A landscape with many valleys, sampled at points; each row gives a point and its height.
A ball rolls from a point to the lowest of its 4 nearest points, and stops where none of them is lower. Distance is the straight distance between rows; heights are no part of it.
Z11 h=354: [  6 -24 -30  10  13   3  -8 -24   9]
Z321 h=255: [ -4  34 -12 -26 -16  -5  15  -4  41]
Z170 h=124: [  5  21  30 -23   1  16   4  53  23]
Z905 h=265: [  5  27  59 -29  -1  21   6  67   0]
Z220 h=132: [  9   7  36 -14   6  20  -3  41   3]
Z672 h=133: [  3  17 -24 -16 -19  -7  17 -36  34]
Z2 h=547: [  7  -9 -15  -7  10   8  -1  -5  19]
Z501 h=146: [-20   9  42  20  -6  10  -7  32 -50]
Z955 h=122: [  4 -33  -1  27  15 -24 -23 -14 -30]
Z704 h=142: [  1  37  10 -30  -3  10   4  37  41]
Z158 h=202: [-17  -1  34  22  -1   2 -11  24 -55]
Z305 h=224: [ -7 -23  12  28  15 -20 -21  -1 -45]
Z329 h=273: [  6 -13 -46  -1 -11  -6   9 -46  24]
Z402 h=115: [ 11  13  19 -23   8  14   1  37  23]
Z820 h=536: [  7 -26   0  17  20   0 -14  -1  -7]
Z338 h=258: [ -8  -4  30  16   8   4  -6  19 -43]
Z962 h=831: [12 -6  6 -2 16 13 -9 15  6]
Z279 h=175: [ 12   0 -37 -10 -22 -21  22 -67  26]
Z635 h=107: [  1  12  54  -3  -4  22  -3  46 -29]
Z873 h=150: [  7 -37 -33  23  17 -12 -15 -31   1]
Z638 h=351: [  4 -30 -44  10   8  -5  -4 -32  13]
Z41 h=44: [-18  15  52   7  -7  22   5  47 -47]
Z401 h=127: [  8  15  40 -19   2  17   4  50   4]
Z969 h=454: [  2 -17 -42   8   0  -4  -1 -34  20]
Z833 h=257: [  7 -10 -45  -1  -7 -11  13 -57  23]
Z819 h=172: [  5  32 -16 -21 -19 -11  22 -30  38]
Z527 h=321: [  7   6 -12 -16   2   8   0   6  28]
Z883 h=223: [  5   3 -27 -10  -4   1  11 -18  29]
Z749 h=285: [-10 -14  19  26  10 -13 -17   8 -51]
Z163 h=412: [-44   7  30  22  -7  -6  -9  30 -67]
Z7 h=474: [  4  -3  31  -1   9  10  -8  28 -18]
Z853 h=700: [  7 -20 -14   9  17   3 -12  -1   4]
Z157 h=125: [  4  14  56 -11   3  25   3  52 -21]
Z845 h=161: [  8   3 -35 -10 -16 -10  15 -47  28]
Z999 h=243: [-22  -6  26  27   1 -13 -16  14 -58]
Z458 h=203: [ 28  17 -16 -14 -27 -42  30 -67  33]
Z709 h=348: [-44  16  38  25  -9  11  -3  41 -59]
Z186 h=435: [  3 -14  28  13  12   6 -13  19 -30]
Z516 h=508: [  6 -19 -25   4  11   3  -5 -12  15]
Z874 h=152: [  9  10 -31 -15 -15 -12  19 -44  30]
Z967 h=238: [  4  15  -3 -27   1  10   4  15  34]
Z797 h=104: [  8 -18 -52   7  -5  -8  11 -60  21]
Z424 h=782: [-64  18  25  23 -16   3  -9  45 -63]
Z169 h=252: [  2  27 -10 -28  -9   3  11   1  44]
Z113 h=63: [  6 -47 -47  31  21 -19 -20 -39   0]
Z975 h=99: [  9 -18  19  19  12   4 -14  10 -24]
Z4 h=131: [ -2  34  -8 -28 -15  -2  12   6  42]
Z302 h=168: [ 14  14 -30 -17 -22 -24  23 -59  28]
Z928 h=220: [  8   3  20 -14   9  15  -6  34   2]
Z611 h=349: [  3 -35 -58  19  11  -8  -5 -50  11]

Call two points neighbours if one is among the 4 nearest of the other. Go from one point of each pair to the other, from neighbour to neighbour, staying as low as possible. Name the highest point that can't be avoided.
Z4 and Z402 => Z704
Z113 and Z672 => Z611
Z797 and Z41 => Z833
Z41 and Z402 => Z401
Z975 and Z4 => Z999

Write out the way that a ball takes from each point below.
Z163 => Z158 Z501 Z41
Z905 => Z170 Z402
Z527 => Z883 Z672
Z401 => Z170 Z402
Z2 => Z883 Z672
Z157 => Z635 Z41
Z424 => Z501 Z41
Z11 => Z873 Z113
Z279 => Z874 Z672
